Each scene shows the same named points in several views. A view is turned or mirrored, and shifted as a whole, has a little noise and may leave points out.

Scene 1
View 1
z196: [ -9  37  -2  22  42 -21   2  -6  13  13 -73  15  28   2  44  34 -17  -8
  14 -29  59   2 -30   0  15  -8  25   6  48 -18  11 -35 -27 -24  -1  18
  17  13 -23]
z370: [-10  46 -27  17  64 -42 -17 -11  20 -23 -49  16   9 -47  69  21 -22 -22
  -3 -10  21  -1 -13  49  -8   2 -20  12  94   7  46   3   3 -78  -4  57
   6  16 -14]
z864: [-30  32   2  13   8  32 -16   9   4  -3  -7  12  -3 -15  22  16   6 -18
 -12  -8   2  19  -4  -1  13 -10  43 -11  49  12   9  -5 -16 -22   2   0
  28   5   5]
z40: [ -2  41   7 -10  23  -4 -22   2   0  -8 -28  35  17   0  55  48 -10   5
  -5 -16  31   1 -10  26  26   8  12  16  38  -9  27 -15 -30 -25  21  27
  14   4 -22]
z988: [  2  41 -34  17  13  12 -22   5  27  25 -44  -6  42 -18  38  22   2  12
   9  22  27   5 -44  20 -11  -6  10  -4  67  -4   7 -39 -19 -39   5  39
  -1  -4  -8]
z605: [ -6  43  -9 -31  52 -17 -24 -13   8 -21 -21  34  14 -27  64  37  -8  -4
 -14   7  17 -10 -33  39   6 -10 -19  21  52  14  33  -6 -27 -60  14  32
  20  -3 -23]
z613: [  5  48  -3   6  35   7   0  -8  12  -7 -23  28  -2   0  42   6 -15 -13
 -17 -28   2 -13  20 -32   1 -22   1  20  45  11  12 -15   2 -50   5  33
  31  -9 -14]
z718: [ 34  54  -2  -8 -10  38 -35   9  11 -10   2  31  11  14  40  30  -5  27
  -6 -10  -2  -6  25   0  10   9   8  18  27  -9  11 -17 -11 -27  31  48
  12 -29 -17]
z624: [ -3  21 -17  36  10   3   2  16  16  14 -44   9   3   1  16  -7 -19 -15
   6 -19  12   4   4 -12   0 -16  27   3  59   5  -3 -21  12 -27  -8  22
  13  14 -14]
z52: [ 21  41  -4   9   7   5 -32  10  13 -21 -31  20   7  -3  34  35 -18   9
  20 -22  22   7   9  36   4  20  19   7  43 -22  11  -6  -8 -26  14  41
   5 -13 -22]
z164: [ 52  39  -8   1   6   7 -34   5  27 -45 -42   9 -11   0  -2  20 -29  13
  53 -33  20   1   6  38 -28  11  21   2  15 -33 -25  -1   0 -27  -2  29
  10 -52 -33]
z180: [-19  42 -10  -8  20  16 -32   3   6 -11   0  23   9 -26  52  31   4  -4
 -21  10  -1   9 -11  31  10   0   7   3  61  16  32  -2 -18 -44  15  29
  16   4  -2]
z972: [ 28  47 -27  14  26   5 -24  -5  33 -30 -38  -2  -3 -22  15   6 -19  -3
  29 -15   5  -1  -2  20 -37  -4   6  -2  52  -8  -9  -5  10 -56  -9  38
  14 -38 -17]
z181: [  4  33 -28 -30  63 -39 -24 -13  20 -27 -35  23  12 -45  54  23 -21  -7
   3  19  18 -11 -50  66 -17 -13 -36  21  65  17  26   0 -13 -78   0  41
   8  -4 -31]
z188: [ 29  42 -15  -8  17  11 -17   2  21  -1 -22  23  14   1  36  15 -14  12
   0  -2   6 -15  -3  -2  -6 -12  -7  21  39   3   4 -24  -6 -45  13  42
  14 -21 -24]
z27: [ 16  22 -16   2  -4  24  -8  19  14  10 -11  20  -3   6  12  -8 -15   2
  -4   1 -10  -7   4 -11  -2 -21  13  14  39  16  -9 -17   9 -30   4  23
  14  -6 -18]
z136: [ 29  39  -7  17  22 -24 -13  15   5 -34 -20  48 -25  -2  54   2 -44 -12
  -8 -42 -12 -15  67  23  12  14 -16  40  67   5  36  20  41 -54  11  72
   5  14 -30]
z476: [ 10  76 -11 -11  28  51 -33 -22  27 -31  10   9   3 -21  38  24  15   2
 -13  -5 -20  -4   7 -22 -27 -14   3  -3  38   6   8 -10 -18 -64  11  29
  42 -59   7]
z525: [ 25  26 -37  30  31 -20  20   6  31  38 -70   9  26   7  28 -18 -32  -2
  10  -9  25 -22 -17 -30 -13 -34  -8  23  62   7  -9 -47  16 -48 -11  44
   6   9 -33]
z629: [ 20  41 -11   9  40 -11 -10  -9  26 -27 -52  10  -3 -12  20  12 -25 -10
  25 -32  24  -6  -7   8 -22 -11   9   7  39 -12  -8 -10  -1 -46 -12  24
  24 -26 -26]
View 2
z629: [-16 -49   2  14  18 -37  25   2 -14 -25   8  -8  -1   6 -23   7 -43 -54
 -20   2  31  12  -2   9  33   5  12 -10  39 -14  37 -13 -14  18   2  -3
  25  14  -4]
z52: [-24 -47   0  -9  -6 -15  -3   8   0 -36  11 -22   4 -13   3 -17 -15 -40
 -24  -2  37  -3   3 -15  24  20  16  25  37  -8  39  -8 -37 -10  20   4
  25   8   0]
z181: [-23 -19   0  24 -34 -65  26   2  29 -50   0 -24  11  37   8  20 -49 -22
 -51  -8  38  -3 -39  10  -5  14  29 -27  47 -11  63 -60 -23 -16 -19  -9
  33 -26 -34]
z136: [-44 -70 -13 -11 -13   4  17 -41  54 -23  58 -51 -47   1   8 -20 -11 -38
 -16  -3  43  20 -27   5  25 -18  25   0   3 -42  46  -1 -47 -14 -15 -16
  61   7 -17]
z180: [-14  -7  -6 -12 -19 -30   6   9  30 -48   7 -13  -9   3   9  -1  -5 -38
 -31 -14  28   0 -14   8 -13  -6   5  13  29 -18  26 -48 -28 -56  24  18
   6  -5 -17]
z476: [-12  -3 -18  27  23 -36  -2  31 -18 -11  13   8 -36   1 -11   1 -13 -84
  -2 -22   2  10   7  19 -10  -5  45 -24  17  -4   0 -34 -12 -37  41  21
  -5 -21 -10]
z624: [-18 -47  -8 -12  25 -18  20 -14  21 -36  14 -10  10   3 -28  10 -13 -40
 -40  -3  42  15 -14   9  22 -26 -28  14  16 -26  12 -14  -7   4  25  10
   9  41  18]
z988: [-16 -33 -14  23   7 -46  -3  17  13 -50  -8  -1  37   9  -6  14 -15 -28
 -69 -15  47  -5 -21 -10  -7  15   6  10  27   3  20 -43 -14  -8  46  21
  -1  19  16]
z605: [-22  -8  10  10 -19 -45  26   9  26 -51   5 -10  -6  16  19  15 -39 -35
 -37  -9  20  10 -31   9  -3  10  20  -2  33  -1  52 -62 -35 -43  -3   9
  31 -20 -25]
z864: [ -1  -8   0 -33  10 -20  14   7   8 -42   2   0  -5  -9 -19   1  -2 -52
 -18  -6  23   7   8  17   7 -27 -29  25  32 -27   7 -33 -12 -40  36  22
 -13  19   0]
z613: [-28 -33  -1   6  30 -17  29  -9  18 -22  29  -5 -32   2  -8  11 -24 -60
 -19  -9  15  34 -22  20  15 -22   7   0   0 -11  16 -28 -24 -21  13  13
  26  15   4]
z972: [-17 -47 -20  21   9 -39   2   5  -9 -17  12 -18  -1  12 -28  -3 -24 -55
 -25  -7  41  -4   2   6  19   3  29 -25  37 -22  24  -7  -6  19  14  -8
  13   2  -7]
z718: [-45 -22  -6  -5  14   2 -22  14   4 -21  25 -20 -15 -18   9 -19   1 -56
 -14 -14  13  10 -11 -14  11  13  28  29  -1  12  14  -6 -40 -29  36  10
  16 -14  11]
z40: [-22 -28  22 -12  -6 -18  15  12  11 -50   5  -6   0 -12  23   0 -27 -37
 -29  -2  22  12 -15  -7  18  18   2  39  30   7  47 -39 -46 -38  15  19
  29   7  -4]
z196: [ -6 -58  25   8  22 -33  40   6   1 -56  -4  16  20  -5   6  22 -45 -34
 -50   3  37  21 -14  -1  31  14 -20  30  36   3  45 -41 -28  -4  22  27
  27  53  16]
z370: [ -3 -60 -10  27 -31 -53  38 -13  48 -56  19 -17 -13  23  15  10 -37 -25
 -53  -9  59   3 -26  14  -4   0  25 -25  44 -40  60 -55 -29 -25  -3   6
  46  20 -29]
View 3
z27: [ 10 -10 -21   3 -24 -16  19 -18 -28 -23 -16   7   1  14  32   5  -3  26
 -17 -37 -10  10  -7   1 -13 -16  41  38  12  -1 -17  -9  17  25 -33 -27
  16  -8  17]
z136: [ 11 -28 -55 -24  20 -34  30 -41 -20  23 -17   5  -3 -16  55 -24  27 -18
   7 -20 -36   1   5  42  48 -41 -12  19 -25  14 -36  22 -23  39 -11  -2
  20  -5   5]
z525: [  7 -51  -6  25 -14 -19  14   5 -41  11   3  -8  18  12  -2  31  19  18
 -32 -22 -36   1  11   7  18  11  59  11  33 -21 -15  33  21  56 -45  17
  11 -31   5]
z864: [ 20  27 -28 -28   1 -12  25 -27 -20 -29 -34  34   9  -8  19  -4   2  34
   2 -10  12   3   6 -17 -36   8  59  26  19   7   5   1  21   7 -20 -27
  28  23  21]
z988: [  5  -9  13   2   3  10  15 -13 -25 -20 -48  14  34  -7   5  15  -5  41
 -25 -12   5  18  16  14  -5  25  87  13   7 -17  -6  48  18  25 -27 -17
 -22 -29   7]
z370: [ 19 -22 -17 -16  39  -9  26 -41   2  16 -44  18  52 -31  31 -16   3   8
   8  23 -12   8  32  35  31  27  29  -7  -8 -22  -9  78 -13  53 -13  17
  25 -20  21]
z613: [ 15 -22 -20  -2   6 -22  24 -20 -21 -12   3  -5   0 -14  13   5  -1  -2
   2  -8  -9  -7  -8   8  -7  -2  13  26  16  -4 -23  17   7  20 -21  -2
  24  20  12]
z624: [ 14  -4 -33 -11  -8 -22  21 -10 -37   2 -17  21   5   6  12  12  25  23
 -22 -21 -20   6  11 -11  -2  -1  63  18  21   4  -2  15  20  37 -38  -4
  23  -3  10]
z605: [ 16 -14  18   1  13  -5  26 -44  -2 -15 -40   7  45 -22  44 -14 -26   9
  33   9  12  10  18  34  13  38  14   9  12 -31 -15  36   0  20   3 -13
  12 -10  13]
z718: [  1  -2  -3 -10  -4  -4  21 -25 -31 -35 -27  -2 -13 -13  28   1  -9   4
  -2 -37   8   9 -18  27  -1 -20  26  38 -14  12 -35   7   2 -10  -5 -46
 -32   8  -7]
z196: [ 13   1  16 -10   4 -16  23  -9 -50  10 -22  21  22 -12  -1  30  24   3
   9  -1  -5   0  27  -3  19  47  64 -11  38 -12   7  42  27  22 -11   2
  -1   9 -19]
z188: [  5 -19   3   6  -8  -9  19 -22 -22 -22 -24  -4  16  -5  28   7 -17   8
  -6 -23  -2  13  -4  23   7   4  28  26   1 -12 -25  27   7  21 -20 -21
  -8 -12   6]
z164: [-13  40  -3 -20 -47 -33  22 -16 -43 -14 -29  29   4  15  47  40 -17 -22
 -18 -49   4  45 -15  -4  36   9  16  25 -25  18 -12  64   1  32 -37 -39
 -19   5  -8]
z476: [  7   2  -9  -7   2  -1  17 -25   7 -59 -14  -5   8 -26  10  11 -49   3
 -13  -5  26  13 -34   7 -42   2   8  47 -15   1 -27  49  -2   4 -29 -26
   5  30  31]
z52: [  3  20  -6 -27  -4 -15  24 -27 -38  -9 -45  26   7  -9  36   7   6   0
   0 -27   2  21   5  17  27   4  39  14 -15  12 -14  38   3  15 -10 -32
 -20   3 -10]
z40: [ 14   7  13 -18   8 -10  27 -34 -34 -10 -40  19  15 -18  31  -4   5   5
  29 -11  10   3  18  20  17  24  37   7  16  -7 -10  16  12  -1  10 -26
 -12   8 -14]
z181: [ 13 -21  16  10   5  -6  24 -46  12  -3 -51  13  72 -10  57 -13 -34  13
  20  12   2  27  29  37  32  47  16   1   3 -45 -12  66  -7  53 -14  -1
  24 -40  25]
z180: [ 19   4 -11 -18  21   3  26 -42  -4 -27 -52  20  28 -24  35 -24 -12  31
  14   0  14   8  14  22 -15  10  42  22   0  -8 -11  18   3   7  -2 -27
  11  -2  20]
View 4
z27: [ -3 -23  18 -26 -30   9 -24   2 -15  -6  32  12  13   8 -19 -10  -9 -35
  12 -13  -5   1  31 -15  28   9   3  14  12   3  -5 -38   6 -21 -13  -5
   1  29  -8]
z525: [-13   6 -16 -62 -66   8 -22  47  -4  13  20   1  24   3  -9 -21  -6 -40
 -14   9 -14 -33  35 -65  20   4  11  27 -29   9  12 -65  -8 -38  -8  14
 -16   2   6]
z196: [ -2  44  -4 -16 -36  29  -7  15  -2   1  21 -16  22 -21  -6 -10  30 -23
   1  19   4 -26  17 -66 -26  36 -14   8 -22   6  37 -42  -7 -39   4 -17
 -45   2  28]
z624: [ -2  17  12 -34 -45  -2 -15   3  -2   6  26  -1  24   0  -8  -8   7 -27
  -2 -11  11  -5  34 -33  30  16  -8   6 -25   8   0 -42  -5 -30  -5 -19
 -10  20   3]
z864: [ 10  23  30   3 -18   7 -28 -26 -29 -10  29  -5  20  -5 -19 -14  26  -7
  14 -29  17  21  27  -9   8  26 -18  -3   8  17  -3 -27   0 -18  -9 -30
 -15  24   0]
z972: [ -6  -7  10  -3 -63  14 -21  11   7 -16 -10  -9  27 -15  -4   4 -18 -15
 -25  36  -1   4  38 -39  20  -1  -3  -7  30  -7   6 -53  -7 -32 -45  -9
   8  23  13]
z718: [  6 -35  20  -4  -8  36 -35 -17 -15 -20  29  -9  12  -3 -28  21 -21 -46
   6  11 -38   2  20  -5  -6  24   1  -6  26 -26  10   1  23 -20 -24 -12
   1   5   3]
z52: [-10  -6  20  10 -27  27 -10 -10  15 -14  12 -13  19 -18   2  19  -2 -32
  -7  32  -9  -3  22 -24  -2  31 -17  -9   9 -20  23 -16  15 -28 -29 -26
 -14  17  13]
z370: [-26  37  -8  26 -43  11 -52  13   3  -6 -31 -36  46 -26  49 -13  -9  28
 -34  33 -23  -5   8 -41   1   9  -9  31 -25   2  21 -58  11 -33 -49 -16
 -30 -11 -10]
z629: [  2  10   1  -4 -52  19 -10  10   6 -19  -4  -5  25 -19 -12   2 -13 -14
 -10  38   5  -5  25 -55   5   2   4  -3  21  -4  15 -60 -20 -39 -17 -16
 -12  27  23]
z164: [ -5 -27  23   5 -51  30  16  -2  30 -28   1   5  12 -22 -16  26 -17 -42
  -8  60  12   0  37 -39  12  13  -8 -28  55 -25  19 -36  -9 -36 -32 -23
   8  46  33]
z181: [-41   6  -4  39 -35  31 -44  31  -6 -15 -25 -14  30 -27  44 -33  -5  22
 -13  45 -21  -9   9 -41 -11   4  -3  48  29  12  32 -70  16 -26 -58   7
 -36  14 -13]
z476: [ 31  -8  14  11 -30  30 -64 -16 -50 -33   5 -23  25 -10 -46   0 -22   2
 -13   0 -29  32  27 -18  -9  -1  11 -16  64   0  -8 -36  -6 -20 -37  -2
  13   2   6]
z188: [ -8 -19   6  -9 -30  29 -37  13 -13 -13  14  -7  18  -6 -10  -5 -13 -28
  -2  15 -28  -7  22 -30  -1  12   5  16  21  -6  15 -37  12 -25 -28   2
 -11   7  -2]
z605: [-19   9  -1  37 -10  37 -50  10 -22 -19  -3 -17  28 -22  18 -23  -3  12
   4  26 -28  -4  -2 -32 -26  14   0  39  23   6  30 -47  16 -24 -34  -5
 -40   6 -10]
z136: [-13 -15  -3   7 -15  -6 -38 -16  29 -17 -10 -11  40  -3  34  32 -65 -16
 -12  31 -38  -6  -5  -6  38  -7  15  20 -48 -38  -3 -34  10 -37 -21 -45
  -8   9 -20]
View 5
z624: [ 10  16  -6 -12 -26 -27  23  13  18  -7 -15   9   2 -46 -16  29 -19   3
  12 -33  12  23 -14  31 -24  37   4  16 -60  -9   7   5  24   3 -15 -12
   8 -20  -7]
z188: [ -4  -3 -19 -10 -24  19  34   8  -6  10  11  22   6 -44 -10   7  -3  22
 -26 -17 -16  13 -29  25 -22  38  -4  10 -18 -17   8 -11   0 -17 -24 -15
  -8 -13   0]
z27: [ 11  18 -16  -6  -8   2  31  17   4  17   5  -8 -11 -50   3  11  -6  25
 -14 -27   5  15 -22  26 -21  48   1  -5 -51 -10  18  -3  18 -15 -12 -23
  13 -18 -12]
z370: [-10 -11 -25 -18 -63 -14  45   6   2 -46 -20  74  25 -47 -45  49 -20 -13
 -23 -36 -11  -6  10  31  -9  23   7  38  13 -13   4  14 -27 -29 -50  29
 -37 -25  -3]
z629: [ -2  -3 -18 -37 -29 -13  35  13 -10 -16  -4  24  11 -37 -23  10 -24   1
   5 -20  -4  24 -29  14 -21  12   4  34 -28 -46  -5 -34  25 -35 -14  -9
  -9  -5   1]
z180: [  3 -12  -6 -16 -22   7  46  12  15 -14   6  16  -4 -43 -16  35   1  -6
 -41 -18   4   1 -18  54 -19  34   6 -10  13   3  17   6 -19 -16 -33 -15
 -16 -22 -44]
z164: [  6 -12 -14 -33 -21   3  51  23   3   1   3   5  12 -21   1   8  -2  23
  21 -22  -1  37 -56 -23 -28 -10   3  15 -16 -56  19 -65  43 -43 -15 -31
 -13  20   2]
z864: [ 13   2   8 -29  -2 -20  32  14  22 -11  -5 -13 -16 -40 -12  30 -11 -19
 -16 -14  30  14 -25  60 -27  32   7  -8 -25   0  11   0   9  -6 -14 -28
   8 -20 -54]
z988: [-13 -15  -7  -8 -62  18  41  -7  17 -20  26  11  20 -17 -14  21  14   3
  -3 -24 -16  20 -27  60 -25  28 -10  33 -27 -17  27   7  -5  20 -15 -13
  -2 -22  -7]
z972: [ -3  -1 -23 -31 -32   2  43   7  -5  -5  -5  20   8 -20  -7   6  -7   5
   7 -25  12  11 -26   7 -22   5   0  34 -23 -43  34 -25  14 -47 -20  -1
  -7  -3   5]
z605: [-11 -19 -21 -23 -36  16  50  15 -14 -30  19  37   7 -56 -33  29 -13   0
 -54 -18 -32   4 -15  47  -9  37   8   8  24 -19 -13  -9 -21 -29 -33  -6
 -27 -22 -28]
z476: [ -5  -7 -10 -45  13  26  22 -10 -19  28  -3  10 -16 -20  -3 -24  -1 -11
 -46  13  25 -11 -37  45 -31  20  -9  14   2 -19  27 -18 -16 -53 -19 -12
   3 -10 -20]
z525: [-11  19 -25  -1 -54 -10  15   0  -7  -3   3  30  19 -51 -24   8 -23  23
   9 -37 -24  24  -6  31 -19  53  -7  49 -81 -24  -6  12  19  10 -10   7
   9 -30  38]
z136: [ 21  10 -23   2  -8 -23  35  28  10  14 -53  71   6 -76 -16  45 -23  33
 -24 -37   4   2  -1 -40 -17  34   9 -11   0   9   1  -8   2 -43 -61   9
 -39  -1  14]
z40: [  2 -24   4 -16 -22   0  37  17  15 -16   7  29  11 -54 -27  37  -9   6
 -31 -11 -25  29 -40  37 -27  31   2  -6  11  -5 -25 -23   1   8 -30 -33
 -24 -10 -29]
z613: [  3  10 -11 -24   1 -12  11   6 -10  14 -20  32  -5 -59 -20   5 -30   5
 -31  -8   5   7 -19  28 -24  44  -1  12 -30  -6 -15  -6   3 -24 -24  -7
  -2 -19  -2]

In a view up to two points have been moved. Name them for each view, in the order of its rows, or write -.
view 1 => z188
view 2 => z476
view 3 => z181
view 4 => z972
view 5 => z370
